Each row is a point on a landscape with many peaks, with its height.
From any point a climber takes the steepest step (rise divided by distance) to one of its 2 nearest points. It stops when none of these is higher. Distance is the straight distance between rows; heights are no part of it.
Zufek (h 29.4): [ -3   0  14   2  16 -28  20   2  -1   0  10  12  21   5  11  21  34 -12
  16  -4   0 -18   2  38]
nafo (h 60.7): [ 33  25  16   8 -17  11  -2   0  24 -16  17  58  15   2 -12 -25 -34   2
   0   8  14   6 -20 -45]
libeg (h 39.1): [ 47 -11  -2 -36 -20   4  29 -19 -12 -19   8  33  14   5  13  35  28  -9
  14 -22  12 -40  -6  27]
Sifi (h 42.1): [-15 -15   7  20 -25  -3  -3 -49 -12  29   9 -46 -14  -4  -4  12 -13  -2
  13  23 -15 -22  39  46]
lev (h 36.9): [  0   7   9   0  13  -6  11  -9  21 -24 -12  40  21 -22  18  44 -16  20
  -5  -5 -13 -60  -6  32]
Luzaf (h 16.1): [-11  -2  31 -45  -1 -14  14 -12 -12  41   3 -55 -13  -8   8  -7  13 -26
  16  13   5  24  15  21]
zuri (h 53.7): [  1 -19  11 -20 -53  45  12 -20   9  28  15 -18 -13 -13  15 -31 -40   5
  -8  24 -19   9  -4   1]
Zitak (h 13.5): [-24  11  32 -27  12 -27  -4   3 -21  24   9 -50 -24 -17  10   5  18 -11
  -1  -1  22  25  27  -4]
pofig (h 37.5): [ 23  -1  25 -65   4   9  43 -28  34   2 -33  47  23 -26  -6  23 -37  27
 -19  23   3 -16 -11   6]
zagup (h 60.3): [ 14   1  29  11 -33   1   9 -18  10 -31  43  -6 -21 -13  23 -12   2 -21
 -10 -13 -12 -23  22  -2]
Gizo (h 13.6): [-39  18   8  17 -11 -25 -13   4 -24  14  31  -7 -15 -16 -12  33  25  -1
 -18  -4  13 -21  42 -23]
tudu (h 4.7): [-12  21  -8  12  -2 -13 -30  37 -22  -8   4  -9 -23 -14   7  -4 -51  -4
  25   4  17  17  19 -33]
Pab (h 6.7): [ 17  14   1  11 -11  -3   8  25   7  -4  12   5  20  26   9 -26  11 -45
  33  -5  17  11 -19 -19]
kovon (h 53.6): [ 16   8  16  -1 -22   9  -6   7   5 -11  13  24  15  -5  16 -17 -30  -3
   6  12   7   8  -1 -34]
Murof (h 40.4): [ -3 -19  14 -10  20  21  12  -7  -2 -14 -10 -61 -24 -23   8   4  26  -7
 -28 -31  12  38 -19  19]
sofu (h 22.4): [-22  22  -3  16  47 -13 -18  34  -7   3 -13 -33 -17   7 -14  -5  44 -23
   1 -24  33  41 -22 -19]
bafus (h 25.7): [ 21 -13   7 -43  21 -25  29   4 -19   0 -11  -4   0  12   5  24  49 -16
  28 -16   7  -9   3  36]
rus (h 18.9): [  2 -21  20 -47   1  -1  24 -23   1  37   8 -54 -12  -3  -9  -7  18 -25
  24 -10 -14   1  -3  61]
madi (h 32.1): [  0  25 -49  34   8   0 -32  28  -7  -3   5  27   8   2 -15   1  12   2
   2  -5  34  31 -17 -28]
mepa (h 16.8): [-18  10  -8  27 -15  -4 -25 -18 -15  -2  31  22  -1 -14 -19  22  21   7
 -41   0   3 -15  40 -37]
zarin (h 49.5): [ 20  17 -14  24 -38  26  -4  -9  17  32  26  30  33   4  -2 -24  15 -14
  19  21  20  20 -36 -23]
fipi (h 47.1): [ 20  14   2 -29  15   5   8  18  22 -19 -30  57  13  -3  -1 -11 -51  18
  23  15  24  16 -40 -38]
lumog (h 35.5): [  6  10 -28  16  16   4 -18  18  16 -26  -7  44  15  11  -2 -15  -2  16
  -9   0   7  20 -23 -16]
koge (h 20.3): [-15   3 -22  41 -15  -6 -30 -37   1  24  11  36  28  -2 -27  23   7   1
 -19  18   7  -6  39 -42]
Muto (h 14.2): [ -5   1  27 -13  30 -33   0  13   3   7 -14 -25 -12  19  11 -14   2  -9
  17  -7 -41  -2   5  43]
Luzub (h 62.0): [  4   8 -23  49 -19  35 -19 -21  -3   7   8 -35  -7   4  -7 -22  -1 -26
  25   3  16  24 -25 -17]
satev (h 44.7): [ 39  -7  -2 -47 -18  -9  27 -16   2 -35   3  56  13  -4  17  40  36   9
  -6 -11  25 -25  -1  -9]
baduz (h 47.2): [  1  -5  17 -22 -14  15   8   1  14  10  -8  21  30 -18   8  -8 -48  12
   0  27  -8   4   2  -8]
pidu (h 36.2): [ 28 -32 -14 -43 -19  53  33  12   3   3  -3  -8  -2   9  17 -36  -6 -11
   7   2  -9  20 -41   4]
nam (h 32.4): [ -3   2   2  18  -2  -9  -3 -19   0 -12  11  26  -6 -11  15  39  -7  23
 -11 -24 -11 -57   3  29]
Zoze (h 48.7): [  9  -5 -10 -13 -27  43  -6 -11   0  16   3 -23 -19 -14  13 -36 -39  18
  -4  14  -6  36 -23 -10]
Kip (h 49.6): [-14  -3  13  37  18  10 -23 -15 -13  -5 -10 -56 -25  -1 -22  -7  20 -25
 -13 -27   7  23  -1 -16]
nir (h 29.2): [-23   4 -19  21  19 -18  -9   9   3 -25 -15  48   8  -5  -9  32   8  56
 -34  -7 -20 -39  -5  -2]
negup (h 33.4): [ 23  -6  11 -49   5   0  20 -36  17  -7 -11  57  11 -21   3  31 -13  45
 -23   3  11 -19 -18  26]
pida (h 11.2): [-30  -1  11   1  39 -35 -22   6 -11  29 -23 -49 -14   8  -4 -10   6   4
  11   6 -14  14  20  33]
femin (h 22.3): [ 29 -17  17 -68   5 -20  26  -2 -16  24 -15 -25 -11  10  -5  12  18 -21
  28 -15 -13 -12   9  51]
moni (h 47.3): [-20 -23   4  20  -8   4  -1 -16  -9  22 -10 -30   6   0   1  -7 -31   2
  11  26 -23  -8  30  48]
zuf (h 53.2): [ 35  22   1 -17  -3   1   8  19  27 -23 -10  67  36  14  -8  -8 -15  -2
  10   9  33   7 -30 -45]
Tad (h 9.0): [ -6  16  14   8 -11  -7  -2  14  -6  16  21  -4  25   1   9 -11  12 -29
  33  18  38  16  11 -19]
sim (h 37.4): [-14   8  -4  36  30 -19  -6  10  -4  -5   3 -16 -11  19  -8  -2  53  -3
  -6 -19  -9  -9   0  16]
guzen (h 11.0): [-36  20  31 -20  12 -50 -10  11 -22  25  15 -36 -33 -16  -2  25  29   1
  -7 -10  11 -10  35 -12]
vef (h 46.5): [-35   8 -30  22  22 -19  -3  52 -22 -35  -4  10 -15  23 -20   7  25  31
 -36 -11 -20 -32  -4 -21]
zeda (h 37.1): [ 14 -27  -3 -30  -6  35  24  -1   3 -12  -2 -47 -13 -16  20 -25   5 -12
 -14 -14   7  36 -29  11]
Ser (h 41.7): [  1  -8  11  -3  12   6   6  -3  22 -19  -9  35  28 -15   8  14 -22  20
  -6  14 -20 -19   3  19]
nebob (h 38.4): [ 26   1 -23  19   2  30  -7   4  13 -22   4  24  10  13   7 -37 -11   8
   7  -1   1  27 -38  -1]
nisi (h 8.7): [-39  10  -3  11  41 -31 -29  42 -28  16 -24 -32 -28  10  -5   0  -6  19
  -3  -5 -10   8  24  -6]
Velig (h 42.4): [ 18 -15   4 -69 -12  14  45  -4  30  -3 -36  24  25 -26   9  26 -44  15
  -7  13 -18 -22  -3  31]
pid (h 47.9): [  9 -11   1 -55 -17  -7  37   9   8   0 -18   1  10 -15  24  31 -38  19
  -5  -2 -13 -10  14  48]
nobo (h 41.6): [-22  -1 -31  47  27 -16 -14   8 -16  -7  -8 -13 -16  23 -14   4  27  23
 -25 -20 -25 -26  11   0]
Gan (h 41.4): [ 31   3 -38  35   0  32 -21 -14   1  -5  -7  16  -8   1 -15 -34 -28  25
  11  -6  -4  36 -38 -17]
batub (h 61.9): [-10 -26   1 -24 -24  30  20  29  14  32 -12 -16   7   5  12 -29 -62  -2
  20  21 -29   6 -11  30]
Lopo (h 6.6): [-20   9   6   0  15 -24 -13  39 -18  -5  -8 -23 -24   7  19  -6 -30   2
   5  -1   5  12  24  -5]
bodog (h 32.3): [ -1  -4 -26  17  25  -2 -16   6  14 -30 -19  51   8  11 -10   2   3  48
 -37   3 -12   0  -8  -2]
kufo (h 44.5): [-19 -15  14  19  40   3 -10  -9  -6  -1 -20 -63 -31 -10 -25   8  35  -2
 -27 -38  -8  26 -18  14]
biseb (h 52.8): [ -2   2  16   6 -20 -16   3   1  -9 -31  30 -14 -46 -15  19   5   3   1
 -32 -31 -18 -34  30 -10]
kupo (h 39.8): [  8  -5  -7   8 -11  15  -5 -48   4  21  23  30  35 -22 -13   8  26  29
 -15  18   9  13  -7  12]
Nup (h 24.6): [ -8  -6  -1  34  -2  -4 -19 -37   5   9  -3  34  30 -16 -19  29 -10  30
 -14  18 -15 -26  33  -7]
Geb (h 54.3): [  4 -17   5 -46 -19   6  33  29   6   3 -18 -23   6   1  29  -9 -40  -1
   1   8 -21  13  13  34]
lod (h 4.5): [ 23   5   9 -18  -8  -1  18  45  -8  -4  -7   2   4  19  17 -26 -27 -36
  56   5   7   1 -16 -17]
gelur (h 51.1): [-26  10  -5  -1  15 -28   2  45  -5 -37   4  21 -11  10  10  17  15  16
 -28 -10   2 -19   8 -19]
muz (h 36.1): [ 11  -2  -2  -9  -3   4   2 -46   5  19  15  41  16 -29  -5  31   6  49
 -23   1   6 -10  -7  29]
num (h 24.9): [-19  25 -26  26  29  -4 -22  43  -6 -12   2 -15 -13   9 -22  14  52 -25
 -30 -26  33  23 -23 -32]
lam (h 44.4): [ 38 -16   1 -36 -10  12  29  14   5 -27 -12  40  42  18   8   7  16 -18
  16  11   3 -10 -13 -10]
fogef (h 28.5): [-13  23 -68  50  13   4 -35  28 -10  11  -3  -1   0  16 -36  18  29 -20
 -24 -16  19  16 -13 -42]
rolo (h 39.5): [ 38 -35 -14 -44 -12  36  31  26  -2 -12 -18  18  17  29   9 -25  10 -17
  29   3  -7   6 -29  -4]
kune (h 44.6): [ 17   5  -2  -6 -23  24   5 -23  10  28  21  36  38  -5  -5 -16  28   6
  -9  18  29  30 -24 -23]
Noru (h 45.9): [ -2  -3  -3  12 -16  -1 -20  -9  -8 -24  12   2 -37  -9   5   4 -27  24
 -46 -16 -32 -22  38 -26]
vab (h 54.2): [-16 -22   1   7   4  16   4  14  14  11 -24  -1  29  -1   5 -20 -54   2
  19  27 -34 -11   2  44]
tomi (h 28.4): [ -6   1 -15  40  -1  -3 -12 -30   4  -6   8  36  13  -4  -7  32  12  32
 -15  -7 -25 -43  12  14]
gazaf (h 50.2): [ 18  -3   5 -28   1 -17  22   7  17 -42  -9  59  27   2  10  23  19  -2
  -6   0  14 -18   3 -16]
Rora (h 17.3): [  6  -6  13 -40  33 -20   7  30  -9  11 -21 -33  -4  21   7 -23   3 -23
  35  -2  -3  26  -5  23]
fule (h 19.9): [ -9  18  11 -13  42 -22 -12  28 -11  10 -12 -32  -9  17   2 -20  21 -24
  27 -11  20  35 -14  -3]
Vene (h 33.2): [-21  15  12  33  15 -38  -8   4   2  20  14   3  16  19  -9  13  48 -14
  20  -5   2 -14  16  24]
boke (h 44.9): [ 23   1 -26   4  -5  40 -16 -24  -5  13  -9  -8 -25 -13 -12 -31 -50  37
   1   3   5  46 -29 -22]
tutiz (h 57.1): [-15  10   0 -21  13 -30  18  35  10 -52  -8  49   8   4  12  38  24   8
 -22 -11   6 -41   2 -29]
sefet (h 68.4): [ 10 -14  26   2 -24   9  23 -13   4  -8  30 -19 -10   5  15 -31  -2 -29
   8   1 -23 -10   5  26]
monu (h 55.7): [ 12  15 -33  48 -41  38  -2 -16  11  31  16  -3   4   4 -11 -20   2 -18
  45  12  13  24 -47 -23]
pafo (h 39.6): [ -3   7   4  32   0  -7 -25   7   6 -40   0  33  -6   2  -4   2 -26   9
 -33 -12 -34 -40  25 -31]
fol (h 32.9): [-23 -11   3  37   7  -4 -21 -44  -5  25  -9 -69 -16  21 -21  -5   9 -24
  16  20   5   7  28   5]
mak (h 11.1): [-19  12  15   3 -12  -6 -14   6 -23  20  17 -40  -7 -16   8 -11   2 -20
  13  14  39  25  23 -22]
dano (h 28.8): [-33   0  -4  45  11 -20 -27 -36 -10  18  -2 -53 -27  29 -26   8  11 -31
   5   1  -2  -8  44 -29]
rupe (h 60.2): [ -6 -17  25  11 -52  34   8 -30  14  16  31 -22 -10  -1   5 -31 -27 -19
  10  28 -25 -14   3  13]
nuzip (h 37.0): [-16  -9  24  21  -2 -11 -12 -52  -4  20   6 -64 -33   7 -19  -4  11 -19
   5   9 -14 -13  21  33]
Feve (h 56.1): [ -2  10 -25  38   0  18 -29   0 -16  -4   3 -33 -23   0  -9 -17 -11 -16
   5 -10  15  20   3 -30]

Call two points neighbours if one is among the 2 nearest of the other. Go from one point of each pair to the other, from neighbour to neighbour, staying as high as possible. Name the lowest point that can't be avoided.
gazaf, batub: negup
Luzub, gazaf: pidu
nafo, sefet: tomi

For each start below, name the point where the climber stops.
negup: batub
fol: batub
Pab: tutiz
Gizo: nafo
muz: Luzub
femin: tutiz
zeda: Luzub
Muto: sefet
